Points on a hilly landscape, in no order, each with its height.
From any point a climber takes the steepest step (rise divided by distance) to one of its 2 nearest points. It stops when none of these is higher. Distance is the straight distance between rows; heights are no part of it.
Q_225 (h 305): 101  114  109  95  112  75  138  62  94  101  130  73  84  90  76  117  110  132  126  106  148
Q_283 (h 238): 96  89  101  110  76  102  130  103  105  99  109  94  121  110  81  79  93  94  114  94  102
Q_736 (h 451): 85  97  111  124  104  71  100  94  94  122  134  100  111  101  63  111  113  121  116  115  97
Q_157 (h 599): 156  98  86  75  98  117  76  89  87  106  60  99  115  89  96  122  96  120  98  95  91
Q_15 (h 113): 106  119  76  136  93  132  108  141  107  96  54  134  76  106  125  101  93  62  58  93  62
Q_622 (h 522): 92  82  103  87  120  77  88  75  88  118  113  80  96  106  100  138  118  146  125  129  121
Q_99 (h 96): 106  115  87  98  86  130  89  132  111  112  85  130  92  126  101  90  109  68  75  110  77
Q_734 (h 304): 103  83  87  85  105  124  93  126  100  84  110  124  71  75  101  87  71  122  94  87  127
Q_933 (h 268): 100  93  104  108  89  91  108  75  118  113  110  82  109  85  101  90  111  119  129  89  121
Q_354 (h 650): 93  100  91  118  110  114  96  123  98  104  120  108  80  115  114  73  91  72  76  109  83
Q_616 (h 738): 134  121  98  98  97  130  74  99  112  111  59  134  119  83  103  114  106  98  85  100  92
Q_273 (h 606): 50  112  113  111  92  67  132  119  111  86  114  76  109  124  103  101  135  95  108  108  108
Q_133 (h 600): 114  104  69  117  106  101  109  117  114  101  94  113  93  113  112  76  100  52  76  116  76
Q_105 (h 226): 101  95  122  86  119  97  125  71  90  93  134  89  96  103  63  110  94  140  128  100  141
Q_757 (h 163): 70  88  104  117  97  113  108  131  112  90  83  117  90  120  106  60  68  75  89  87  107
Q_291 (h 563): 113  113  81  114  106  90  93  100  121  120  76  109  118  122  114  75  105  63  91  122  72
Q_501 (h 833): 82  95  106  105  90  74  114  100  116  137  89  69  137  109  99  106  113  106  110  130  79
Q_172 (h 535): 152  121  91  61  95  106  69  63  101  108  43  107  122  89  103  131  103  107  99  108  100
Q_581 (h 720): 81  93  89  108  106  115  114  130  108  91  108  80  78  111  109  77  99  86  94  89  99
Q_258 (h 169): 56  100  110  92  88  71  93  80  94  105  97  84  107  105  88  96  105  101  122  114  106
Q_367 (h 82): 94  89  109  90  98  115  103  94  75  88  108  90  85  111  82  86  83  118  114  101  125
Q_14 (h 154): 59  89  99  102  110  107  120  117  93  49  107  103  76  101  110  71  96  94  73  98  114
Q_814 (h 537): 103  112  82  115  104  69  108  104  115  129  85  109  139  120  96  96  110  75  100  131  67
Q_711 (h 317): 109  108  108  84  89  97  58  65  92  128  62  89  120  90  102  122  117  118  101  114  84
Q_852 (h 560): 101  78  92  69  96  73  107  83  100  110  121  107  118  95  100  107  111  100  106  110  111
Q_665 (h 626): 126  124  96  84  82  85  98  72  117  109  76  114  129  104  110  104  125  86  99  118  69
Q_161 (h 394): 82  89  103  95  119  82  114  65  72  104  120  67  88  107  87  134  102  158  127  126  139
Q_685 (h 377): 94  103  112  100  116  83  104  89  82  114  137  83  95  104  71  106  94  121  109  122  115
Q_123 (h 267): 90  98  90  78  95  86  77  90  92  125  66  73  121  90  83  139  115  116  110  128  87
Q_572 (h 500): 123  119  90  93  113  95  61  80  108  113  85  98  126  85  89  111  106  80  105  121  72
Q_948 (h 544): 102  111  93  116  87  76  102  83  83  101  98  89  110  122  116  97  114  89  93  109  58
Q_769 (h 591): 90  107  85  127  92  102  101  127  109  102  68  107  94  142  122  89  108  66  87  88  81
Q_728 (h 97): 115  97  107  71  105  108  114  83  77  82  123  104  67  93  98  111  75  131  115  66  146
Q_915 (h 765): 91  90  87  96  100  55  118  69  98  132  128  88  84  85  93  131  122  132  130  122  95
Q_954 (h 55): 87  102  101  113  96  108  83  82  77  98  132  83  88  96  79  85  89  120  125  91  112
Q_858 (h 220): 89  120  104  85  91  84  85  71  104  129  58  84  148  76  90  138  118  105  112  143  88
Q_167 (h 314): 83  87  81  106  108  105  120  128  107  79  104  122  81  90  115  91  80  73  66  73  93
Q_777 (h 384): 94  82  90  91  104  98  91  109  104  84  95  103  99  82  114  100  79  84  78  69  94
Q_531 (h 534): 133  122  84  85  101  128  84  103  112  108  81  126  107  84  117  107  100  64  61  99  62
Q_635 (h 813): 113  85  112  86  78  106  80  103  99  98  101  96  99  101  100  91  111  108  112  101  102
Q_502 (h 338): 77  93  98  131  114  71  113  132  123  92  112  111  110  124  96  82  103  73  110  90  106
Q_299 (h 528): 92  88  106  85  88  144  90  115  90  92  84  118  68  76  130  112  85  97  81  90  82
Q_20 (h 144): 114  82  112  81  124  109  110  96  94  70  124  86  80  82  114  105  76  131  105  79  135
Q_236 (h 723): 91  95  102  141  86  88  111  99  109  85  102  107  94  110  99  92  120  78  85  89  96
Q_250 (h 536): 125  122  85  105  117  110  73  88  107  112  87  120  112  96  96  83  103  56  86  123  69
Q_201 (h 152): 84  99  102  101  92  96  111  95  93  55  113  78  100  96  98  96  84  117  108  77  98
Q_231 (h 381): 94  97  106  98  98  74  95  111  108  114  127  99  113  107  71  105  107  96  138  116  100
Q_382 (h 562): 126  125  87  106  105  120  102  113  104  92  77  127  102  104  127  91  101  49  63  117  60
Q_921 (h 506): 135  155  78  85  108  126  81  90  120  103  67  120  126  88  101  94  100  79  64  118  73
Q_243 (h 482): 104  149  80  108  101  117  75  90  128  124  62  111  132  103  95  100  121  74  70  117  82
Q_752 (h 455): 106  104  103  110  106  77  77  83  101  124  87  110  120  81  95  120  119  91  121  128  80
Q_568 (h 657): 60  99  108  138  101  74  124  119  110  106  93  74  106  139  93  88  122  82  102  118  93
Q_147 (h 729): 65  107  104  123  92  64  111  110  104  115  82  77  128  116  92  99  97  94  110  107  85
Q_655 (h 344): 80  108  101  111  84  89  121  96  126  105  126  92  92  102  93  83  108  117  109  85  118
Q_474 (h 184): 114  83  111  91  86  121  117  93  91  86  110  122  71  88  111  92  93  110  108  82  124
Q_455 (h 557): 94  107  109  94  131  96  105  89  87  59  138  102  90  100  81  109  82  119  99  74  126
Q_175 (h 103): 114  128  90  133  95  127  90  134  108  112  59  138  107  124  105  98  99  59  76  101  67
Q_629 (h 391): 89  104  113  122  108  79  80  120  102  107  95  118  111  108  103  90  122  64  106  118  80
Q_832 (h 588): 59  114  121  125  114  75  123  92  97  86  125  85  106  112  73  95  107  113  108  111  119
Q_645 (h 715): 135  80  90  74  107  96  87  93  88  101  80  85  103  98  100  126  100  139  118  97  100
Q_884 (h 315): 108  82  112  100  112  97  95  85  90  129  131  86  102  85  90  115  107  112  93  106  115
Q_640 (h 265): 84  92  99  101  103  95  101  89  95  114  119  90  93  99  98  99  104  87  89  93  100
Q_453 (h 259): 83  112  100  93  112  117  138  111  104  56  120  88  77  106  89  59  78  98  98  89  129
Q_164 (h 430): 121  96  93  101  105  122  79  112  85  99  101  103  102  89  107  93  79  91  109  91  73
Q_131 (h 341): 112  83  100  81  97  107  99  98  112  103  101  84  85  81  111  107  97  128  98  66  121
Q_956 (h 258): 121  80  118  98  123  95  91  95  84  105  118  86  91  84  99  134  103  130  115  95  136
Q_323 (h 545): 104  97  117  96  91  110  94  123  91  101  74  106  121  130  117  95  108  84  78  116  70
Q_242 (h 216): 116  102  102  115  79  99  112  114  94  106  92  90  122  123  96  86  95  86  101  85  77
Q_436 (h 129): 104  103  92  142  95  125  122  153  103  93  77  150  67  116  114  95  80  61  82  87  76
Q_35 (h 214): 73  112  101  92  120  93  125  97  108  53  121  69  92  96  90  73  94  118  113  90  121
Q_840 (h 80): 58  119  104  113  110  101  100  96  102  79  122  91  82  122  79  83  106  110  81  95  134
Q_744 (h 712): 103  89  111  88  79  89  96  90  99  122  94  71  123  90  114  104  126  120  106  128  89
Q_477 (h 395): 129  82  106  105  119  105  74  106  91  103  111  109  100  76  114  87  78  112  105  98  104
Q_345 (h 185): 68  87  109  119  98  116  107  112  97  70  99  116  81  100  111  73  79  91  89  78  122
Q_150 (h 136): 78  135  111  89  122  102  146  84  114  75  140  84  88  121  77  78  74  120  95  84  128
Q_464 (h 202): 112  86  123  83  124  102  105  93  72  93  100  67  90  88  115  122  85  134  116  77  150
Q_682 (h 694): 140  120  110  87  105  128  69  93  139  104  54  127  131  71  128  96  99  89  81  107  85
Q_870 (h 684): 119  105  100  106  72  125  79  102  107  113  84  121  106  92  96  100  101  95  90  84  85
Q_894 (h 403): 112  83  95  82  112  110  66  96  86  101  78  105  94  81  126  126  92  119  93  84  106
Q_374 (h 397): 112  88  105  104  109  119  108  131  93  92  116  90  102  94  126  87  78  102  95  73  79
Q_950 (h 724): 107  95  97  75  88  80  86  83  108  113  89  112  118  89  118  112  113  95  90  110  90
Q_753 (h 264): 102  88  98  103  86  129  99  136  107  88  99  118  81  87  94  75  99  117  97  91  107
Q_337 (h 593): 75  114  103  136  121  87  124  139  122  104  104  85  91  159  100  74  109  81  91  104  119
Q_541 (h 224): 92  90  110  105  91  109  101  107  98  93  130  107  85  95  106  92  87  96  89  81  117
Q_417 (h 624): 100  90  85  105  111  62  87  75  101  119  109  95  109  85  95  118  124  128  129  104  89
Q_656 (h 147): 107  93  98  133  97  117  105  130  103  90  87  126  98  108  109  85  80  67  87  85  90
Q_179 (h 635): 81  89  117  100  105  64  106  75  77  111  124  87  98  94  87  132  126  143  130  129  95
Q_627 (h 343): 139  80  99  82  87  120  77  91  101  120  87  96  95  79  112  126  86  121  93  72  110
Q_700 (h 266): 117  85  118  106  95  70  103  73  86  127  113  106  116  96  83  144  107  124  141  100  104
Q_824 (h 498): 109  82  93  90  105  74  79  69  85  117  77  86  105  80  109  137  131  136  121  128  112
Q_979 (h 589): 70  94  93  111  105  66  127  82  104  141  126  97  113  91  86  122  108  128  123  128  105
Q_156 (h 585): 100  101  102  86  81  139  87  131  102  113  101  126  76  108  114  98  80  98  80  83  84
Q_151 (h 117): 57  94  93  106  120  119  111  97  99  71  118  84  81  94  92  84  84  104  71  89  122
Q_994 (h 618): 86  104  99  127  108  93  120  138  108  107  90  82  110  144  111  88  103  73  87  103  92
Q_256 (h 219): 72  97  108  98  82  83  87  77  83  126  88  84  110  92  85  134  110  106  119  115  93
Q_816 (h 479): 133  143  88  74  103  125  63  71  108  87  49  106  121  73  110  116  114  107  83  106  93
Q_793 (h 108): 81  117  112  91  94  114  116  89  101  94  125  81  87  109  80  74  75  122  100  89  131
Q_320 (h 118): 90  107  99  63  116  76  120  78  91  78  129  79  99  107  91  108  83  124  115  107  121
Q_584 (h 706): 102  91  107  95  86  90  115  108  91  96  113  75  108  109  111  88  122  111  110  112  94
Q_988 (h 464): 138  99  103  87  117  110  76  86  97  110  96  110  110  81  100  113  96  82  104  108  85
Q_558 (h 352): 126  77  90  80  111  121  85  113  95  101  102  119  71  65  114  104  81  112  114  93  111
Q_864 (h 809): 149  106  92  85  87  131  83  89  104  110  68  131  85  64  106  121  85  99  88  90  88
Q_169 (h 115): 81  104  88  129  98  104  137  132  107  76  103  110  74  143  108  87  85  71  82  77  108
Q_280 (h 303): 81  110  102  128  104  95  128  115  117  88  114  109  96  108  88  77  89  75  102  80  123
Q_790 (h 449): 86  93  91  80  98  97  99  97  118  105  121  91  78  94  99  92  100  121  111  83  138
Q_605 (h 494): 107  107  94  83  110  126  75  101  107  106  83  100  117  80  127  105  83  67  66  112  84
Q_658 (h 586): 99  93  102  82  111  89  107  103  110  88  124  97  100  96  112  84  107  130  103  98  108
Q_789 (h 200): 100  93  104  101  74  103  99  89  76  112  92  87  120  108  84  105  98  86  103  99  80
Q_514 (h 863): 76  100  100  125  105  91  114  115  100  71  111  82  94  114  89  91  119  97  95  95  99
Q_991 (h 565): 96  119  95  109  91  91  86  107  97  94  79  110  108  128  129  102  113  89  82  89  65
Q_560 (h 858): 124  90  100  77  97  91  84  86  90  100  92  105  109  107  115  115  114  122  113  113  80
Q_796 (h 547): 115  82  85  90  113  88  83  83  88  85  113  97  84  84  96  115  108  106  107  101  111
Q_841 (h 239): 106  99  94  109  95  140  116  134  106  96  123  116  59  82  109  86  81  103  92  85  92
Q_274 (h 174): 117  97  101  77  70  115  93  82  83  98  81  83  100  94  103  114  87  89  98  83  89
Q_920 (h 429): 100  80  91  76  93  66  90  71  86  101  125  92  80  101  92  105  120  114  122  115  119
Q_264 (h 749): 119  81  90  100  121  83  102  84  90  74  129  99  97  100  79  114  91  126  103  76  117
Q_694 (h 205): 106  97  86  117  88  72  112  90  113  114  97  91  117  86  85  97  114  102  108  92  101
Q_129 (h 172): 90  127  114  76  119  100  139  76  96  74  134  87  93  110  71  102  101  133  108  98  131
Q_733 (h 695): 119  110  102  91  69  147  112  133  108  107  67  141  90  76  126  96  86  76  78  100  83
Q_545 (h 633): 115  83  108  91  77  130  93  109  89  110  97  121  82  102  90  107  100  94  77  98  97
Q_520 (h 722): 56  99  106  129  98  67  107  95  87  78  124  93  103  129  87  106  118  97  95  103  96
Q_31 (h 432): 77  97  111  108  97  72  126  75  98  92  122  74  102  94  73  101  110  123  128  108  131
Q_637 (h 131): 73  107  111  111  101  115  139  134  102  55  114  94  72  125  110  69  103  70  76  86  123
Q_82 (h 448): 96  99  96  81  92  120  99  118  99  92  87  113  103  95  128  88  79  65  78  91  83
Q_995 (h 280): 86  103  110  101  106  107  129  132  112  76  122  107  88  123  96  59  86  75  116  101  122
Q_969 (h 269): 96  109  102  127  86  81  129  124  112  88  121  87  106  114  71  74  101  90  125  92  109
Q_763 (h 369): 88  93  99  115  109  93  99  120  126  100  94  126  114  110  109  88  108  53  102  96  96
Q_951 (h 350): 124  87  114  81  94  108  58  69  80  123  69  100  98  81  117  127  114  126  105  100  108
Q_527 (h 740): 135  89  103  85  86  149  89  115  110  107  80  136  87  65  118  94  88  93  91  105  85
Q_678 (h 468): 96  84  101  72  99  131  75  117  87  104  97  87  77  85  112  114  84  106  94  79  98
Q_978 (h 642): 118  120  105  116  78  106  75  87  97  111  73  130  121  107  92  97  114  85  95  97  60
Q_892 (h 320): 113  83  107  99  99  85  79  90  87  113  116  95  113  96  76  113  93  117  143  104  105
Q_112 (h 413): 83  94  108  115  103  92  75  99  98  116  89  99  128  96  93  88  105  84  109  123  92

Call two points neighbours if one is among the 2 nearest of the other. Go from one point of each pair to the other, from neighbour to neighbour, staying as high as possible. Name the lowest point that can't be avoided.
Q_560, Q_616 => Q_665
Q_560, Q_501 => Q_584
Q_264, Q_864 => Q_920

Where does a climber stop that starts at each point below?
Q_367 => Q_514
Q_789 => Q_572
Q_35 => Q_572
